Each row is a point on a tangle of strands that fork, close into loops and nearly touch. The rows are in no order.
(in the rows, 128 means zero)
Two points are linked if the straight distance between their rows is under 140. Some points are linked to none.
k783: [149 112  89 139 182 110 113  91 115  66 121 152 154 128 125  47 120 173
 167 108 109 140 109 134  70 114 138 114 172 158 131  33 111 104]
k31: [140 141 109 127 121 175 161 137 219 125 169  96 107  93  75 160 155 125
 126 164 104  96 129 139 118 129 117 140 127  93 118 139 111 153]
k821: [103 132 101 141 143 136 133 156 135 136 120 142 134 140 105  83 116 161
 145 143  78 104 167 152  92 159  76 154 148 119 132  63 114 155]
k203: [142 149 131 118 128 183 167 122 174  62 111 112 126 124 127 111 106  99
 144 172 127 118 159 159 157 105  87 125 105 141 100  72  75 166]
k909: [ 61 156 145 111 156 141 144 183 103 135  80 161 117 173 158 133  75 146
 158 120  90 154 162 136 111 119 112 133 115 140 124 153 117 173]
k424: [143 130 125  73  98 167 164 135 166 118 108 115 129 130 124 211 127 110
 116 102 126 137 123 122 174  90 179  85  88 127  96 175 128 102]
k521: [148 145 150  73 165 176 152 129 171  55 130 111 161 103  97 143 167 130
 144 151 113 147 180 133 122  99 135 103  96 176 146  85  92 189]
k788: [135 104 147 126 118  94 170 112 131 145  99 150 152 177 170 197 167 110
 134 130 143 184 143  89 177 144 150  90 121 143 123 179 141  97]
k434: [114 131 132 161 120  85  87 145  99 198 165 141 116 133 125 119 145 138
 102 137 137 135 133 117 108 159 103 162 134  89 145 144 151 119]
k491: [ 75 138 143  92 138 135 148 184  80 149  78 172 114 178 169 165  78 129
 175  88  80 158 125 118 125 132 162 137 122 153 116 170 131 134]
k309: [107 142 122 134  97  82 124 128 137 181 126 157 105 146 172 157 189 112
 138 139 146 178 101 129 150 115 136 134 112  95 135 167 126  86]
k62: [153 151 111 144 155 112 132  70 171 109 121 101 119  99 125 103 167 114
 145 147 120 155  89 152  91 119 132 115 115 133 134  94  92 111]
k569: [146 127 111 128 101 140 147  68 163 111 132 121 144  99  98 120 152 103
 116 144 147 110 137 146 143 124  86 170 156 154 139 107 120 158]
k485: [150 160 151 145 113 101  93 130 120 122 168  81  82  86 132  86 163 113
  86 159 176 106  84 129 135 108 170 124 108 106 162 172 161 185]
k922: [153 126 124 120 115 137 150 105 148 108 124  98 141 162 146 188  91 113
 108  95 129 113 134 112 163 111 155  81  82 127  66 175 110  92]
k59: [113 155 107 161  84 127 160 150 122 146 135 114 105 111 125  89 114 118
 104 190 151  87 154 181 119 146  46 185 128  84 104  86 121 164]
k748: [137  92 132 111 136 124 121 116 114 139 129 135 161 162 157 178 135 154
 147  71 103 133 134  91 114 132 138 124 129 163 137 150 147  91]
k12: [ 90 144 119 103  74 122 131 142 132 164 154 163  83  91 123 117 192 141
 109 184 126 128 111 147 151 101  84 155 151 130 178 117 140 212]
k154: [114 111 114 134 200 147 140 136 130  98 106 175 152 153 125  62  89 135
 164 137  78 128 153 143  85 156  98 136 147 158 116  65  88 129]
k66: [114 173 144 128  93 150 139 165 121 121 147 107  85  88 121 130 126 118
 100 157 174 110 108 127 174  93 154 104  83 107 147 171 161 184]
k442: [153 163 125 141 101 172 161 126 160  67 118  91 111  92  95  97 110  96
 113 164 159  80 132 161 153 106  96 130 105 112 125  58  89 200]
k898: [131 125 154 153 154 114  91 157 103 186 163 115 148 145 121 137 121 163
 105  99 108 127 161  96 111 170 131 126 118 114 136 149 161 128]
k69: [145 143 111 153 106 123 108 129 141 141 150  98 112 104  86  82 104 127
  95 142 134  65 118 136 100 168 114 176 167 104 131 127 143 158]
k614: [129 111  82 160 136  72 123  73 163 132 114 163 130 128 165 120 170 134
 143 129 131 190  80 153 111 129 125 133 153 106 126  88 119  50]
k948: [175 113 131 113 142 100 130  55 130  70 120 140 172 122 154 148 189  97
 160 154 159 189 141 145 145  97 142  86 105 206 134  92 104 116]
k661: [100  99 165 158 143 128  75 170  70 165 125 129 100 170 110  90  11 121
 136 103 114  85 120  95 109 177 138 139 169 130 140 175 151 108]
k453: [161  88 136 117  82  90 100  93 105 122 105 135 155 136 175 152 182 118
 123  99 185 170 102 115 165  96 176 114 118 114 142 148 149  65]
k864: [130 171 100 138 127 173 156 142 209 123 140  98  78  83  82 136 175 165
 145 155  70 107 161 148  87 118  77 126 128 110 117  88 110 156]
k930: [131 117 110 182 125 103  71 135  77 172 138 155 106 160 107  81  64 135
 144 118 111 109 120 126  62 193 118 151 189 118 109 118 138  42]
k527: [126 155 117 136 105 150 101 136 108 141 123  73 118 106 119 101 103 174
 133  87 125 106 145 103  88 105 119 120 118 137 130 106 137 150]
k893: [116 136 147 164 131 128 108 180 109 162 190  89 129 134  93 146  94 138
  75 114 124  93 136  99 127 174 126 120 101  69 134 191 168 132]
k690: [107  96 123 118  98 108  99 132  80 168 130 179 110 115 153 127 160 140
 134 107 140 157  96 131 131 117 112 171 184 133 176 126 174 118]
k157: [155 167  66 138 140 133 134  88 198 113 121 105 100  94  89  96 146 133
 151 130  94 121 131 147  71 111  93 121 134 122 125  68  84 139]
k23: [131 108 132  73 133 156 136 114 114  86 116 172 156 119 128 114 161 163
 167  94 125 154 129 141 111  92 135 161 160 181 169  50 105 123]
k227: [137 128  99 175 124  87  82 122 101 133 132 142 131 136 137  53  93 154
 116 117 157 121  74 157  89 129 130 160 178  62 128  74 131  38]
k815: [123 158 134  56  90 190 173 151 147 104 120 117 116 119 107 197 166 120
 123 108 115 119 149 135 139  84 165  91  78 119 121 150 117 136]
k510: [159 103 120 140 164 123  93 113 167 123 143  70 161 130 120 121 134 107
 113 105 127 122 119 104 121 131 164 118 102 100 112 150 115  88]
k540: [ 74 112 161 139 125 131  86 202  63 177 108 140  82 162 130 115  44 111
 116 114 135  88  92 103 154 154 144 140 138 106 149 189 157 130]
k873: [149  85 159 168 116  93 102 145  71 151 114 104 121 172 159 151  50 118
 109  76 142  88 104  68 176 156 170 124 127 106 101 208 181 101]
k600: [125 124 138 134 122 134 146 107 124 136 130 122 149 135 121 136  99 115
 102 153 153 117 165 147 135 149  96 142 112 139 108 121 121 157]
k620: [158 107 125 101  89 127 126  97 128 103  98 144 174 124 158 153 200 112
 132 145 178 164 141 134 167  87 136  91 105 153 137 110 117  68]
k921: [105 175 138 102  84 169 166 149 143 123 138 134  84  87 105 142 154 128
 105 171 141 112 142 144 147 118 114 129 115 125 154 142 153 219]
k120: [137 128 139 148 148 119  85 133 128 132 127  80 140 138 137  98  75 125
 128  88 112 105 105 101 125 142 160 109 102  98  99 136 110 101]
k908: [122 137  88 174 101  98  59 148  84 171 147 138  95 137 125  80  93 159
 129  86 134 117 103 127  87 144 144 157 173  84 132 101 145  66]
k855: [115 152 115 141 102 146 183 129 133 126 138 113 118  96 103 129 104 126
 100 177 152  98 180 168 152 132  41 137 126 108 103 111 140 180]
k165: [144 159 119 125 122 179 129 151 141 100 119  72 142 106 119 120 109 143
 136 109 132 102 166 113 105  80 119  97  86 140 109  86 107 140]
k4: [ 77 128 150  88 126 147 181 174 106 123  95 142 152 172 170 201  97 120
 131 131 131 157 167 124 195 119 127 102  90 129  91 176 124 131]
k381: [109  88 129 138 169 113 109 113  92 138  92 177 131 185 164 115  72 124
 172  88 103 132  95 102 123 146 130 128 165 168 108 132 121  73]
k561: [111 103 108 166 146  96 118  78 127 145 119 187 112 144 141  84 113 119
 152 140 110 162  87 153 102 158 107 148 185 128 116  95 123  61]
k241: [138  78 130 139 196  65 134  94 136 124 109 162 181 159 183 111 175 146
 152 128 121 189 146 109 124 141 125  98 126 160 114 107 111 101]
k785: [194 155 129 104 101 170 145 131 183  66 139  91 148  75  86 110 171 109
 119 151 149  89 133 134 132 111 119 138 106 127 150  72 119 193]
k644: [157 149 136  90  99 162 143 107 177  89 140 110 128  64  77 142 191  94
 104 176 172 125 121 150 163  90 154 119 113 148 175 120 123 169]
k153: [105 142 125 125 106 149 165 104  99 113 115 104  94 147 124 164  16 120
 131  83 127 109 154 122 162 117 113  85 121 170  84 174 141 160]
k536: [184 140  96 132 118 121 128  85 175  87 133  75 140  71  67  94 166 117
 122 150 153  87 123 138 110 136 126 163 160 138 153  71 121 169]
k645: [128  96 118  75 120 165 115 152 110 119 127 129 162 152 123 161 118 157
 150  67 110 118 141 106 117 113 134 137 112 156 120 135 123 107]
k714: [125 152 113 152  97 131 118 168 126 160 199  91 115 104  85 141 107 126
  68 127 133  81 137 123 122 156 116 135 132  79 127 176 142 173]
k61: [122 121 130  97 156 146 168 132 154 109 122 138 170 118 136 143 178 141
 149 143 113 152 182 145 111 119 124 117 114 153 127  92 101 131]
k219: [138 142  87 166 106 105 128 113 109 156 148 106 107  99  99  75 136 125
 104 190 163  80 120 174 112 156  86 177 153  87 118 107 134 155]
k336: [ 93 124 139  77 136 136 173 143 103 131  93 166 147 187 179 197 113 126
 168  99  83 168 139 129 134 110 142 126 119 149  92 160 105 105]
k449: [139 134 156 142 140 102 154 103 148 135 118 123 139 152 155 175 154  85
 101 153 155 173 126 111 185 138 150  75  96 114 106 192 134 108]
k186: [ 46 131 169 125 137 119 131 198  62 165 121 145  82 171 137 155  39 113
 108 114 106 112 100  93 180 142 157 120 104 106 133 228 161 161]
k252: [136 106 151 136 134 124 131 115 101 124 127  96 137 149 145 180  66 123
 104  59 132 106 118  85 168 138 169  82 100 135 100 205 159 113]
k321: [ 94 164 155  60  98 202 149 193 134 103 107 122 109  96 114 167 156 162
 137 121 121 136 147 139 120  75 172 108  79 121 137 152 119 165]
k670: [133 142 112 165 136 147 120 163 129 151 142 103 135 123  76  82  76 151
 107 152 108  59 170 132  83 187  65 155 166 121 117  94 122 169]
k496: [114 117 104 124 178 136 121 137  98 100 119 139 150 167 139  69  46 120
 189 113  85  95 151 145  81 129  96 114 136 146  75  79  85 122]
k932: [156 136 116 141 153 109  94  98 115 117 126  94 131 105 129  74 114 152
 136  78 129 131 119 116  68 123 133 111 141 147 128  71 133 110]
k103: [153 179 138  95 177 172 190 126 192  56 120 114 137  98  86 154 166 146
 171 160  62 150 205 156  96 103 128  86 105 184 116  97  80 175]
k610: [117  96 132 147 107  74  85 139  78 201 163 172  94 123 149 116 167 164
 116 137 141 149 106 120 113 146 125 169 187 101 168 151 175 115]
k563: [167  91 137 143 139  95  79 117 149 151 166 108 162 128 125 138 153 138
  93 101 135 113  80 106  98 159 155 159 146  90 144 154 140  83]
k38: [146  97 145 157  92  94 101 146  92 163 150 119 131 151 147 144 104 104
  95 117 172  86 101 112 177 145 143 160 128  83 122 187 170 106]
k370: [151 148 165 151 118 103  81 112 117 110 131  63 105 106 143 100 122 105
 101 122 165 120  83 105 152 103 182 108  88 109 143 150 155 141]
k263: [ 69 171 168 151 136 125 170 146  98 144 111 132  88 162 150 168  74 108
 116 114 107 159 112 112 165 131 148  92  96 125 114 201 142 154]
k682: [148 146 138 106  93 138 129 101 165 128 153 110 130  83 101 173 198 103
 101 160 165 136 117 137 152 109 147 113 108 138 135 156 143 134]
k968: [ 43 133 151 138 170 128 122 202  71 159  76 156 107 167 138  97  47 132
 152 121 110 128 144 119 111 153  96 137 150 150 132 115 111 145]
k869: [136  84 141  98 143 106 137 131 116 162 116 169 158 150 157 199 188 165
 136  98 102 182 142  91 125 141 151 124 131 155 140 173 156 103]
k511: [155  82 138 159 112  94  64 139  86 166 151 141 133 150 131 133 105 136
 111  93 131  85  85 108 126 167 143 179 181  97 138 176 172  83]
k512: [114 129 104 103  83 131 109 130 137 160 166 152  81  82 127 112 193 122
 105 169 135 118  95 142 144 119 110 169 158  97 151 145 137 152]
k318: [129  98 143 116 200  96 141  88 119 102 124 161 185 134 146 114 178 144
 154 155 106 178 170 138 126 150 105 113 122 181 143  81 118 126]
k595: [148 103  99 135 159  82 130  96 155 128 131 156 162 162 171 143 174 132
 155 138 114 178 129 119 111 136 133 111 121 125 120 110 104  51]
k830: [109 127 118 163 144 138 109 118 125 164 116 166 102 151 108  76  84 113
 141 130 100 119 106 140  86 165 119 155 186 128 118 126 117  93]
k2: [166 101 153 116 178 104 150  56 132  78 119 164 173 117 142 131 179 107
 165 173 130 198 150 149 156 124 119 110 133 218 156  68 114 149]
k345: [146 103 117 110 164 151 137 103 146  50 133 152 170 106 126  77 160 150
 179 118 118 152 118 140 112  97 139 135 144 162 152  30  79 124]
k478: [115 129 113 106 122 172 136 148 202 138 167 135 111  89  99 129 186 118
 120 165 112 103 100 132 135 146 130 175 151  98 146 127 112 155]
k435: [ 74 139 145 105 117 152 184 166 140 150 139 156  98 164 144 192 108 104
 106 134 128 157 122 132 184 123 145 110  86  99 116 216 142 145]
k493: [141 137 171 162 142  93 128  94 115 111 108  97 109 137 162 129 123  86
 106 127 165 154 101 107 183 117 168  91  85 138 132 179 144 149]
k107: [149 124 127  82 112 160 120 119 206 135 133 109 150  85  89 201 213 120
  96 156 138 132 151 132 126 101 135 103 116 134 138 155 128  94]
k146: [106 117 120  83 103 143 136 113 106 128 107 181 133 113 150 133 171 161
 148 103 143 168 127 144 133  84 127 155 157 179 166  89 155 131]
k45: [158 100 107 181 153  79 103  92  82 105 102 126 155 145 147  47  83 111
 132 130 168 115 100 140 115 129 127 131 140 102 104  64 109  62]

A piece is all that can be reached along the links. How many separate loops has the piece of each point below (a circle has one, a figure eight two, a Y none), and how many tips (points with one link)?
k146 => loops 0, tips 4
k449 => loops 0, tips 2
k948 => loops 0, tips 3
k815 => loops 0, tips 2
k186 => loops 0, tips 2

Name the points in between on the shortest way along the links from the first point to the second, in order.
k815, k120 => k424, k922, k252, k873, k38, k511, k563, k510
k821, k146 => k670, k69, k714, k893, k898, k434, k610, k690
k893, k600 => k714, k69, k219, k59, k855
k620, k561 => k948, k2, k318, k241, k595, k614
k909, k540 => k491, k336, k4, k435, k263, k186
k748, k31 => k869, k788, k449, k493, k370, k485, k66, k921, k12, k512, k478
